Each row is a point on a landscape with many peaks, with its height.
From any point a climber steps to the highest of the 2 points nearest to it. It stops when none of these is higher. Distance is the straight distance between rows; heights are no part of it.
J_646 (h 584): 118	144	97	137	108	149	133	81	66	155	148	66	109	157	121	129	57	137	126	136	100	146	122	139	138	166	161	142
J_908 (h 338): 181	94	137	103	131	114	125	154	81	126	154	143	125	110	119	137	118	141	71	89	216	134	142	147	111	170	197	119
J_970 (h 194): 136	92	162	109	99	133	144	115	145	148	112	89	143	95	107	159	121	134	201	123	114	116	132	128	104	102	90	101
J_402 (h 410): 106	156	161	172	79	128	150	91	124	125	118	51	132	129	95	130	153	127	127	140	66	101	188	130	115	113	115	119
J_460 (h 585): 161	174	120	155	207	117	83	134	150	134	145	115	154	117	144	118	96	194	155	81	152	148	97	122	106	159	106	105
J_215 (h 443): 94	89	96	99	167	124	68	142	141	110	139	155	146	111	173	167	118	119	158	80	167	157	139	102	132	122	121	88
J_19 (h 375): 121	56	120	86	141	111	80	159	143	114	98	154	141	81	147	187	145	145	198	102	147	140	147	121	122	114	106	103
J_207 (h 477): 164	159	155	106	126	114	163	82	90	153	140	99	91	155	122	125	84	146	150	164	76	92	114	148	131	135	97	109
J_990 (h 350): 168	182	140	161	179	131	99	149	131	132	147	167	136	114	123	92	145	160	102	112	127	111	100	125	134	151	152	125
J_345 (h 82): 37	132	126	145	144	153	161	95	127	179	190	114	102	117	141	77	133	156	128	154	111	130	124	165	136	111	104	158
J_889 (h 549): 131	155	102	92	144	110	151	97	90	143	135	65	103	172	119	149	56	121	117	134	154	155	131	140	103	171	197	168
J_548 (h 382): 101	129	134	143	104	116	138	137	137	149	124	155	137	92	133	122	132	106	78	125	113	117	138	163	140	121	189	99
J_865 (h 426): 156	116	102	96	166	108	133	125	140	127	117	137	114	120	153	134	93	123	116	126	197	164	118	157	120	162	140	130
J_405 (h 456): 219	154	165	110	131	93	164	106	89	142	184	137	87	138	108	100	96	147	139	157	106	99	103	129	134	148	145	96
J_743 (h 384): 95	118	109	176	98	127	121	127	179	105	84	105	182	141	144	132	137	128	121	88	129	153	145	138	125	121	112	126
J_95 (h 450): 112	132	115	185	109	91	147	136	219	86	92	115	207	156	145	111	153	142	110	73	150	143	165	154	105	134	98	126
J_202 (h 523): 145	159	90	77	190	122	127	81	85	137	119	106	76	176	149	134	74	132	118	157	134	137	120	152	123	149	149	150
J_450 (h 319): 137	180	153	133	204	123	123	148	134	135	174	164	124	128	99	106	135	183	149	124	67	91	116	129	166	146	151	131
J_23 (h 105): 102	113	141	145	144	138	160	111	134	178	158	117	114	90	138	82	123	164	141	151	119	138	119	174	139	125	112	128
J_57 (h 218): 101	95	146	154	59	151	136	132	145	146	80	99	126	78	102	128	171	123	124	166	124	120	147	159	111	92	111	151
J_291 (h 656): 158	181	137	188	168	118	113	119	171	134	125	90	169	137	129	104	116	195	146	87	126	145	109	132	113	142	106	109
J_42 (h 547): 133	142	119	131	113	155	86	151	125	99	85	90	129	151	100	173	175	115	152	147	89	113	162	82	112	109	132	176
J_185 (h 242): 122	135	93	158	145	141	158	145	118	133	153	141	130	169	141	69	104	122	87	146	141	158	90	141	163	159	130	185
J_272 (h 539): 91	115	95	116	145	121	99	201	143	96	91	183	122	162	122	147	148	115	142	165	85	112	109	113	170	107	124	181
J_192 (h 324): 134	175	141	123	172	147	89	123	135	132	156	168	113	89	163	110	179	101	94	130	170	131	122	108	96	117	138	113
J_603 (h 253): 104	171	149	163	113	160	79	98	129	127	132	123	107	123	175	90	166	124	123	125	123	160	103	65	135	93	91	88
J_487 (h 414): 191	153	128	139	161	117	106	112	76	139	120	135	92	103	110	119	105	171	112	143	113	109	127	152	150	170	178	102
J_994 (h 476): 107	146	97	91	165	132	134	126	142	100	86	112	121	171	127	170	119	78	118	135	150	137	153	126	110	136	146	190
J_934 (h 405): 115	131	118	116	159	166	106	148	86	138	208	120	131	115	94	130	101	154	113	90	139	127	141	116	127	180	198	167
J_578 (h 39): 70	130	124	110	102	123	180	87	117	151	137	107	112	175	132	127	107	105	124	156	85	103	143	155	130	100	98	134
J_2 (h 360): 109	146	153	158	64	109	153	70	126	137	112	49	129	115	112	162	108	111	137	138	75	92	154	141	116	120	88	82
J_999 (h 589): 163	100	132	67	128	157	137	139	91	122	135	161	100	137	103	146	156	68	125	159	131	100	128	89	128	117	154	152
J_221 (h 275): 156	112	144	165	56	95	171	86	164	142	112	82	160	120	121	125	91	142	148	108	133	136	114	158	110	125	94	63
J_424 (h 596): 174	174	164	179	148	103	161	116	177	135	123	112	139	136	129	93	142	170	145	125	106	129	110	149	128	119	102	102
J_507 (h 231): 149	103	173	145	82	142	153	110	156	161	111	84	170	84	106	129	129	155	161	94	143	132	123	130	75	119	110	93
J_524 (h 380): 44	121	156	145	79	129	133	135	130	147	151	143	125	107	108	124	148	118	138	149	42	90	125	115	158	76	100	106
J_920 (h 598): 139	119	90	122	108	135	84	167	120	80	62	135	137	167	104	170	160	106	146	152	103	122	126	88	138	112	133	182
J_214 (h 173): 118	82	127	155	75	160	171	121	148	134	100	77	136	131	105	110	151	132	134	158	130	140	152	156	124	117	94	181
J_468 (h 325): 81	137	118	175	108	143	88	121	177	96	96	92	171	136	162	130	172	124	143	90	128	159	168	93	111	97	85	121
J_369 (h 419): 133	135	123	138	111	118	146	144	132	117	81	149	146	136	111	132	133	96	75	130	129	125	118	149	142	149	190	149
J_798 (h 165): 92	90	142	88	123	122	158	113	131	159	116	96	130	110	103	174	102	137	188	131	90	99	144	152	112	106	119	126
J_280 (h 604): 127	110	69	139	109	119	108	143	133	92	80	152	162	172	150	128	92	112	123	101	142	161	97	116	172	151	132	133
J_801 (h 472): 177	141	91	115	159	146	92	122	100	127	143	107	132	130	139	134	96	130	114	104	209	160	111	106	89	173	149	141
J_439 (h 676): 159	98	87	109	113	131	75	143	144	85	77	185	144	141	148	140	149	100	126	118	155	139	99	89	141	128	121	121
J_312 (h 315): 151	77	133	98	154	113	143	176	91	120	141	172	101	108	118	131	133	133	62	110	223	138	151	165	144	170	170	136
J_435 (h 518): 192	142	118	136	163	144	87	115	111	146	147	91	143	114	120	127	106	180	144	89	175	151	110	105	91	167	138	112
J_277 (h 24): 76	158	140	119	88	87	196	72	128	140	181	72	128	185	125	132	102	108	132	145	84	88	143	160	102	99	89	105
J_343 (h 492): 90	90	124	120	111	122	107	206	127	128	119	177	124	132	103	129	149	137	142	171	55	107	115	128	176	101	138	154
J_871 (h 480): 124	161	151	166	107	155	95	127	130	124	108	76	161	120	104	142	161	138	125	101	92	114	154	98	104	113	144	137
J_776 (h 386): 206	161	105	102	194	87	136	133	170	102	149	163	119	138	148	109	114	132	131	127	206	142	95	134	100	150	116	125
J_605 (h 331): 66	114	174	136	83	117	124	135	119	155	134	141	117	66	118	135	148	128	162	141	68	85	125	113	144	92	89	60
J_162 (h 516): 121	148	98	87	167	108	122	100	129	123	89	84	128	156	124	187	74	100	132	111	165	157	140	133	95	158	179	149
J_664 (h 437): 68	107	130	155	75	141	137	172	151	125	119	155	143	147	112	121	164	103	129	159	56	107	128	117	167	78	112	149
J_847 (h 451): 165	113	131	136	96	112	186	153	141	106	50	142	146	154	81	125	137	111	118	150	111	112	124	152	159	142	157	172
J_878 (h 439): 96	135	126	105	136	173	82	130	66	133	240	126	116	121	112	153	116	127	113	88	128	128	155	91	127	156	202	141
J_957 (h 556): 163	71	92	84	118	163	100	149	54	116	141	145	101	125	110	139	141	87	97	141	185	125	134	84	138	147	170	156
J_872 (h 619): 138	89	114	77	111	143	109	150	127	98	109	192	120	138	130	151	157	56	125	146	135	117	125	84	142	104	146	139
J_949 (h 703): 129	157	114	150	165	150	101	198	159	110	114	169	193	118	110	126	141	152	120	86	158	104	117	91	89	142	95	169
J_844 (h 269): 114	182	135	172	146	146	87	108	153	106	106	109	122	131	165	110	183	125	121	134	124	152	145	95	126	109	89	129
J_101 (h 605): 100	180	127	153	154	136	111	173	185	107	136	140	201	138	138	141	152	112	104	71	160	125	145	100	70	128	111	154
J_783 (h 622): 152	158	124	154	163	144	94	192	157	97	82	125	186	136	88	150	162	152	145	94	125	101	132	91	100	135	107	180
J_313 (h 387): 101	98	113	99	124	129	98	107	149	120	77	140	111	99	166	162	139	114	165	139	127	153	136	137	120	100	98	121
J_227 (h 440): 222	160	141	116	130	75	144	107	89	141	180	127	95	125	128	109	82	159	114	145	148	129	112	151	128	156	181	89
J_968 (h 521): 126	69	110	97	97	183	70	159	45	127	184	148	109	111	122	142	149	105	108	124	165	127	145	68	135	125	160	140
J_130 (h 438): 106	132	109	102	150	139	127	100	154	110	83	97	118	140	153	164	138	102	138	140	148	148	157	151	98	116	106	171
J_768 (h 525): 109	163	135	175	133	109	141	154	207	99	138	115	198	148	155	106	173	123	98	84	176	146	162	132	72	122	89	143
J_390 (h 628): 128	125	87	159	80	143	121	119	58	135	125	113	131	150	132	106	73	120	100	132	104	149	97	121	177	165	159	134
J_921 (h 511): 175	116	174	113	104	112	188	134	178	110	109	149	151	151	106	140	149	91	160	129	95	97	123	124	123	93	103	106
J_694 (h 300): 123	151	156	125	186	125	167	140	139	150	187	176	98	136	112	74	133	173	137	154	75	98	107	154	168	127	130	140
J_241 (h 135): 99	48	141	128	90	164	181	138	136	170	145	118	131	97	108	89	121	140	143	154	139	138	119	163	131	117	98	157
J_5 (h 291): 116	77	125	84	151	74	162	153	92	114	161	167	94	151	134	138	101	110	84	117	191	164	152	147	163	150	181	108
J_56 (h 501): 139	147	117	100	152	120	128	74	100	148	100	112	80	145	147	142	98	139	133	160	101	122	128	154	135	133	124	114
J_894 (h 369): 159	125	128	108	162	150	104	141	69	142	180	119	108	86	101	142	118	158	90	101	181	125	160	136	108	179	194	150
J_314 (h 265): 95	113	101	118	169	120	155	130	128	141	139	165	92	162	159	81	96	139	112	166	115	136	105	168	183	134	117	146
J_117 (h 482): 169	110	149	103	129	115	173	137	174	96	65	162	133	146	106	137	156	102	146	150	109	107	127	142	137	106	116	150
J_266 (h 348): 106	97	114	113	107	126	124	96	159	132	116	148	125	109	180	134	117	98	134	118	152	164	124	146	123	107	108	91
J_303 (h 582): 128	105	81	168	44	128	144	131	90	110	90	133	165	184	137	108	96	108	103	123	113	154	86	115	193	154	136	143
J_140 (h 310): 109	107	157	126	65	137	115	88	142	134	118	140	117	87	172	124	148	96	151	124	141	156	110	96	115	90	65	64
J_176 (h 274): 148	84	139	87	183	70	171	140	83	119	156	163	77	150	131	142	98	161	123	121	153	135	149	168	175	144	149	89
J_885 (h 60): 57	123	122	123	116	168	140	114	114	155	152	118	101	133	138	107	145	117	112	174	98	128	141	143	134	98	116	180
J_696 (h 510): 104	144	102	130	166	141	79	138	166	118	139	142	166	115	168	151	126	111	134	87	170	156	121	104	94	125	115	120
J_979 (h 270): 99	102	183	130	56	140	131	134	122	158	110	115	112	52	101	136	177	125	148	169	89	92	137	126	103	83	107	122
J_765 (h 354): 187	165	130	89	195	131	124	115	146	119	156	170	97	123	151	124	170	97	129	148	178	122	109	106	98	116	126	124
J_307 (h 282): 105	94	136	114	151	115	169	146	106	148	181	189	92	146	137	81	106	136	111	156	97	114	118	155	185	125	133	119
J_128 (h 550): 189	124	170	122	126	78	194	122	191	132	130	153	147	131	129	107	123	139	166	132	123	126	99	160	121	106	111	83
J_631 (h 388): 175	166	114	158	198	119	94	146	104	135	107	148	100	93	109	108	107	192	114	142	115	109	114	159	159	180	148	139
J_15 (h 318): 124	145	169	155	73	90	165	64	157	133	118	68	133	107	138	142	120	114	160	129	102	117	134	138	107	102	58	54
J_149 (h 481): 107	117	142	117	112	172	66	149	57	126	202	151	112	98	120	136	154	119	106	111	123	114	147	71	144	128	170	109
J_803 (h 277): 108	165	174	161	79	131	110	86	117	127	130	118	96	94	168	95	149	117	127	137	107	138	100	78	139	89	72	51

Two climbers start at each pair of points below. Name the first point that both come to, or write -.
J_548 and J_524: -
J_214 and J_313: -
J_970 and J_241: J_920
J_878 and J_227: -
J_803 and J_885: -
J_314 and J_578: -

Where does a climber stop that starts at each point below?
J_345: J_920
J_765: J_291
J_798: J_920
J_277: J_920
J_603: J_889
J_934: J_439
J_631: J_889
